A landscape with many valleys, sampled at points; each row gives a point and its height.
From any point a ball takes the steepest step (drop divided by distance) to one of its 2 nearest points. It stops when none of these is lower. Distance is the straight distance between rows; heights are no part of it.
fes (h 47.0): [105 110  84  91 101 114  78  97  81  56 102 119 121  91 121 101 102  94
 106  91  98 139 118  95  75 130  63]
zemar (h 33.0): [ 84  87 102  69 126  86  76 127 108 118  82  76 101 131  57  96 113  95
  99 100 115  85 110 106 126  99 102]
Nev (h 59.3): [103  96  82  75 104 102 100  84 100  93 116 111  86 101 109 106  92 110
 109 110 108 117  93 104  88 113  98]
Dukog (h 36.9): [118 117  96 132  86 100  93  92  68  66  89 118 120 123 117 113  99  79
 112 105 110 134 143  83  68 119  88]
Met (h 34.5): [ 95 108  96  95  86 110  80 108  80  99 103  93  94  82 107  98  83 122
  93  87 107 102 110  95  94 121  82]
gikav (h 68.6): [117 110  95  79  86 134  93 109 102  99 115 130  77  59 114  96  72 129
 102  97 130 108  77  86  82 101  68]
Lir (h 55.5): [125  89 116 108  92  71 113  97  57  74  73  93  84 128  92  84  90  78
 126 130 143 108 115  88  90  92 106]
Fovo (h 72.2): [ 85  99 126 122 121 100  84 127  94 127  84  98 113 120  73 113 128  73
  70  87 105  67 124 100 130  78  94]
Riken (h 35.4): [ 97 126 125 148  87 113 106 109  96 128 105 119 112  88 130 101 112  87
  67  85  85  85 104  87 108  59  87]
kedit (h 19.0): [ 84  79  81  71 111 100  76  93 111  96 104  76 124 103  78 108 107  99
  97  85  76  98 125 123  96 139  94]
Mut (h 43.1): [ 99  96 101 140  83 115  96  77 106  84  99  95 138  65 122  91  94 107
  88  73  35  99 114 101  77 120  95]
dutal (h 22.8): [ 88  96 104  70 103  86  80 125  82 112  69  86  82 133  62  96 101  91
 100 115 144  97 108  96 115  94 100]
vinus (h 56.2): [100  81  79  79 101 100 103  84 115 107 113  98  83  96  97 101  88 113
 113 102  95 109  92 110  94 114 117]
Nafa (h 41.2): [ 89  87 119  83 140  83  97 123 115 106  92  86  98 123  63  97 123  88
  98 103 112  74  92 108 129  80 109]
foguz (h 36.8): [108  92  93  82  92  99  96 112  89 116  94 107  51 111  93 102  77 117
 115 120 154 109  84  93 107  92 110]
kudug (h 22.2): [ 92 128 119 126  78 106  96 106  95 121 101 105 111  82 126  93  93 101
  85  88  92  93 100  89 104  75  77]
sotob (h 47.9): [101  92 122 103 120  87 102 128  90 112  84  92  85 111  73  94 115  94
  95 103 124  79  90 103 133  81 119]
Lepu (h 78.9): [116 123 106 117  79  91 139  73 108  65 110 113 116 117 135 106 100  98
 114 132 102 132  78  83  76  92 104]
Bog (h 18.9): [ 94  99  95 112  89 100  92  89  97  97 105  87 123  84 109  96 100 104
  96  86  69  99 116 103  98 116  94]
kitas (h 59.9): [119 113 129 128  92  79 122  91  85  93  78 105 112 130 106  94 106  60
 100 122 123 111 109  83  88  62  94]
Bopuv (h 17.3): [101  92  84  78 110  91  91  78  97  71 101  95 119 117  94 113 110  85
 109 110  92 116 126 109  88 132  93]
duv (h 58.8): [ 71 110 110  82 123 103  93 119 124 129 115  90 104  90  90 100 120 100
  86  77  75  78  82 105 119  80 100]
Fof (h 31.8): [ 94 116 105 106  97 108 104 135 112 139 112 101  63  72 109  86  93 130
  94  85 112  81  62  95 122  71 115]
kud (h 67.1): [ 98 113  96 107  98 100 135  87 131 103 116 113  96  76 123  94 107 108
 103 102  66  95  63 112  97  72 124]
nub (h 67.3): [ 99  86 105 136 108 104  84 128  85 121  91  86 114  97  83 108 119  95
  75  76  90  68 122 106 135 116 109]
lovor (h 52.9): [ 68  96  96  69 126 106  81 116 136 130 116  81 107  95  76  95 112 103
  87  69  70  79  86 111 114  98 102]
gasa (h 62.9): [ 91 128 110 105  97  97 121 101 119 116 116 108  95  82 123  93 107 108
  97 102  86  91  68 102 109  61 108]
bas (h 66.3): [107 129 110  87  72 126  98 115  97 108 111 121  83  63 117 101  70 126
  94 103 128  95  75  86  85  87  68]
lugit (h 67.0): [112 108 126 130 117  86 143  81 119  84 100 108 135 122 112 102 122  64
  94 114  82  99  88  95  98  65 107]
bil (h 59.6): [123  71  83 129  87 102 125  92 108  94  98 105  72  70 109  87 101 133
 117 107  85  94  77 115 102 101 153]
femek (h 32.8): [ 92  88  99 126  93 111  94  89 104  98 102  86 130  63 107  93 102 108
  84  69  46  90 110 110  97 118  97]
kip (h 3.1): [ 86 109  97  88  98  99 101  89 112 107 114  93 115  86 109  97 100 103
  94  92  72  99  93 109  99  98  95]
bekun (h 77.0): [113 103  92  89  98  93 132  69 112  57 110 116 113 120 124 113 103  93
 114 131  98 142  80  96  73 110 102]
fos (h 57.5): [122 108 122 125  85  76 114  95  64  84  72 100  95 126  97  88  95  66
 112 127 140 108 112  83  86  72  99]
vab (h 67.2): [113  91  87 114  92 103 144  77 139  86 105 110  96  81 115  94 111 110
 111 106  54 102  74 127  86  90 133]
beki (h 30.7): [ 93 103  99  80  92  92  83 129  88 125  84  93  65 113  81  96  90 108
 101 112 145 100  91  95 116  90 109]
vobu (h 63.6): [113  59  84 101 112  89  95 111 107 109  90  81  87  96  77  94  97 114
 110  97 104  95 101 114 118 126 135]
Paga (h 15.9): [ 85  99  98  72 102  92  75 114  69  93  66  91  95 139  63 105 107  76
 100 121 144 100 123  92 103  99  87]
mib (h 70.7): [117 108  87  79  87 125 110 102 108 106 126 130  65  78 123 100  76 124
 113 106 130 108  68  92  86  90  83]
Zonez (h 42.2): [ 99 107  95  93  89 123  91  96  99  98 112 104  96  61 112  94  68 139
  90  85  96  99  91  94  84 118  85]
Gafik (h 62.7): [ 95 139 111  86  79 119  98 105  98  98 111 118 102  85 124 106  86 104
  86 103 113 103  82  89  86  84  56]
Nes (h 21.6): [ 93 104  96  92  96  95  77 107  60  82  68  99  97 128  76 110 107  73
 105 118 142 112 139  89  94 109  85]
ribuf (h 46.4): [119 106  96 119  75  91 102 100  82  92 101 106  78  86 120  95  84 124
 120 119 119 108 100  93  97 105 111]
zadu (h 46.3): [109  74 101  84 122  73 100  80  99  66  86  80 122 134  77  99 104  75
 118 118 110 100 130 113  96 119  99]
nilek (h 72.5): [110 108  86  84  91 111 123  89 120 113 126 123  62  92 124  99  72 123
 122 115 121 106  63  92  92  78 107]
Tora (h 42.1): [115 106  97 108  72  96 100 115  82 108  94 108  61  89 110  97  78 128
 116 123 143 104  90  92 101  97 107]
Fekef (h 59.7): [105  67  89  75 118  91  91 112 109 122  90  84  75 117  71  95  91 110
 112 102 121  97  93 104 121 112 128]
Ged (h 62.5): [ 97  89 106 147  96 114  93 118  82 119 102  94 114  77 101 104 111 109
  72  68  69  68 110 101 123 111 109]
nal (h 44.3): [ 95 115 129 147 103 108 113 109  93 128 104 116 107 101 111 115 120  85
  66  91  87  68 111  92 115  66 103]
Suv (h 41.7): [113 111  87 123  90 111  84  98  65  57  98 122 124 104 124 107  96  89
 115  93  99 136 139  87  69 137  78]
Kudal (h 50.9): [111  97  93 112  86  89 110  86  95  95 104  99  93  87 113  93  95 116
 112 114  96 108  97 103 100 106 118]
mok (h 31.9): [118 106  95 130  86  91  89  97  59  70  81 109 103 115 105 106  96  90
 122 111 117 122 146  87  82 128 100]
Sopu (h 18.1): [ 99 105  97  99  87  92  87 106  77 101  88  93  89 106  94 102  96 103
 104 109 124 106 117  98 108 108  97]
Sozak (h 40.8): [104  99 101 109 105 102  99 141 101 140  96  95  60  87  91  89  99 124
  91  88 117  82  67 100 135  91 131]
mesun (h 32.5): [ 77  86  83  60 117 105 105  83 150 114 122  94 101  98  84 100 101  96
 104  86  62  96  85 123  91 103 107]
zaki (h 21.2): [ 85 129 118 107  88 111  99 128 105 133 108 100  83  67 113  89  91 125
  87  84 105  81  70  94 115  66  91]
dat (h 25.7): [106 109  89  92 102  95  99  79  91  65 104 109 123 120 113 115 111  81
 107 112  97 131 117  96  83 125  84]
laz (h 54.5): [ 86 118  91  65 107 116  82  89  97  85 114 105 121 103 110 107 104  94
  85  92  90 115 101 101  84 111  62]
Tovu (h 63.9): [107  46  74  89 114  98 100  94 133 104  97  83  88  99  71  99  96 107
 117  92  85  99 102 129 105 130 130]
Mami (h 51.6): [ 94 106  81  61 115 117  73  90  93  65 107 109 125  98 108 100 111  92
  94  86  90 134 112 102  78 124  57]
kadek (h 6.5): [104 111 114 109  93  82 101  99  84 103  84  95  97 112  93  94 103  88
 103 116 121 102 109  94 111  83 100]
vefa (h 26.8): [ 95 107  91  96  78 107  69 125  66 101  88  95  84  95  96 103  90 111
  97  95 131 105 118  95  99 123  82]
vuk (h 44.8): [ 68  97  98  73 116 114  84 101 128 119 113  79 118  78  84  93  96 112
  79  62  56  85  91 112 101 108  94]
lorok (h 42.3): [109  79 110  71 126  71 120  78 111  67  95  85 121 142  84  97 103  67
 118 127 106 103 106 112  91  99  98]
Gud (h 18.8): [106  88 114 106 113  80 104  98  92  95  85  86 110 115  79  93 113  83
 105 109 112  92 116 105 119  94 105]
pag (h 64.0): [116  71  79 106  93 103 131  77 138  89 103 101  87  81  99  96 101 111
 119 102  56 108  90 132  87 110 132]
saf (h 52.2): [ 93  94  83  75  99 119  90 111 113 130 117  99  64  94  99  94  72 127
 103  86 119  98  77  93 108 105 102]
ribis (h 75.4): [102 112  88  70 106  97 124  73 123  81 119 115 105 118 119 113 102  91
 108 124  99 129  73 102  81  97  95]
sekon (h 55.4): [117  83  86 132  79  97 109  90  97  88 103  98  91  70 115  87  97 127
 117 104  77 100  95 107  96 112 135]
Kirug (h 53.0): [117  85  98  91  99  84  98  98  62  75  79 102  75 119  91 100  90 100
 122 128 144 118 116  94  95 114 108]
duki (h 56.8): [110  84 105 162  93 114  91 102  82 108 102 101 126  75 113 101 111 103
  76  70  60  79 131  99 100 111 108]
teg (h 60.2): [108  54  71  89 100 105 114  77 132 105 105  96  76  93  87 102  86 111
 126  96  76 107  91 122  92 122 130]
selu (h 32.9): [115 106 105 107  96  81 112  79  86  73  90 100 116 125 104 105 102  80
 111 121 108 119 119  90  87 109  98]
fabi (h 32.7): [ 74  89  96  81 112 104  74 103 115 111 105  74 133  94  81 100 111  99
  85  71  65  86 116 118 110 120  88]
Sudip (h 73.1): [ 94 122 103  89  98  90 130  70 128  82 114 102 129 118 121 110 109  82
 104 119  79 122  80 101  85  92  96]
soge (h 70.8): [ 93  95 111 123 104  96  79 119  87 122  82  90 117 110  82 105 122  82
  81  84 103  83 132 101 126  96  94]
gudu (h 40.9): [ 75  83  77  54 114 116  89  91 134 121 123  93  90 100  83  99  87 108
  99  77  78  96  84 107  94 113 100]
git (h 37.9): [124  89 111  96 110  72 128  72  95  59  92  91 125 138  99  97 103  66
 120 127 108 117 109  95  80 104 100]
tibi (h 47.6): [108  84 105 102 121  94  97 141  97 130  83  89  66 104  74  92 106 111
  94  96 124  78  78 102 139  99 134]
kugi (h 70.3): [103 112 114 116  98  88 138  68 128  78 102 101 145 123 118 109 116  71
 103 116  77 119  95  92  87  83 100]
Luv (h 50.2): [120 102  96 109  85  88 101  98  71  78  89 113  77 105 110 102  87 110
 121 128 133 118 110  92  92 112 105]
nelef (h 58.9): [ 86 130  99  65 100 119  91  97 106  94 118 114 105  97 116 103  95 102
  85  97 102 110  83  97  84  92  59]
lukod (h 51.0): [111  90 104 161  84 112  89  89  90  95  99 100 135  71 125  91 101 104
  85  70  48  93 132  93  82 114 102]
Zukuv (h 2.3): [ 88  95  87  84 107  97  76  88  98  89  99  83 135 117  88 114 114  81
  98  92  81 102 141 109  98 131  81]
Buku (h 47.5): [ 95  94  84  80  97 129  94  99 111 113 119 104  78  70 103  91  62 138
  94  77 103  99  79  93  92 117  93]
zuton (h 4.6): [ 97 133 123 122  66 114  99 119  96 123 103 106  94  62 125  89  79 123
  91  94 108  84  84  88 104  70  78]
melo (h 47.8): [ 81  93  78  49 118 123  79  91 110 102 122 101  99  99  90 101  93 110
  88  80  92 109  94 105  87 119  78]
bisib (h 21.0): [ 80 101  93  77 109 104 108  92 136 114 121  94 104  82 100  95 102 103
  96  84  64  92  79 117  97  91 107]
Mepi (h 56.0): [ 98  79  78  70 106 107  85 107 104 125 106  96  65 114  86 101  83 116
 110  96 123 105  88  97 112 114 112]
duvub (h 26.9): [105 106  93 114  83  94  81 108  54  78  73 107  91 114  92 107  97  86
 113 115 138 118 139  86  90 117  93]
Bikur (h 63.2): [121 109 120 138 100  84 123  83  97  92  89 106 123 118 110  97 114  74
  98 113  98 104 110  90  99  74 105]
ruf (h 50.6): [100 106 132 149 110 102 130 104  90 115 101 110 100 105  98 120 114  91
  78 103  89  53  98  94 119  74 123]
sapuf (h 58.2): [ 93 124 124 115 116  95 129 103 111 109 106 112  93  93 110 103 120  94
  94 108  91  80  69  98 120  55 116]
sabob (h 68.8): [ 71 107 133 106 139  95  89 127 115 121  95  99 112 127  73 119 136  72
  74  91  94  57 108 100 129  67  89]
Paka (h 64.3): [ 70 113 122  98 123  99  86 126 112 130 103  95 107 105  85 109 131  88
  79  83  85  71  95 101 131  75  92]

Call two points neighbours if one is among the 2 nearest of the other. Go from one point of each pair to the other, from neighbour to neighbour, staying as low as possible. Name the highest point that can't be avoided.
Zukuv, kip => Fovo
vinus, zuton => Nev
kip, Paga => laz
zuton, kadek => sotob

Where does a ball stop that starts at each point below?
soge => kip
Mami => Paga
Fovo => Zukuv
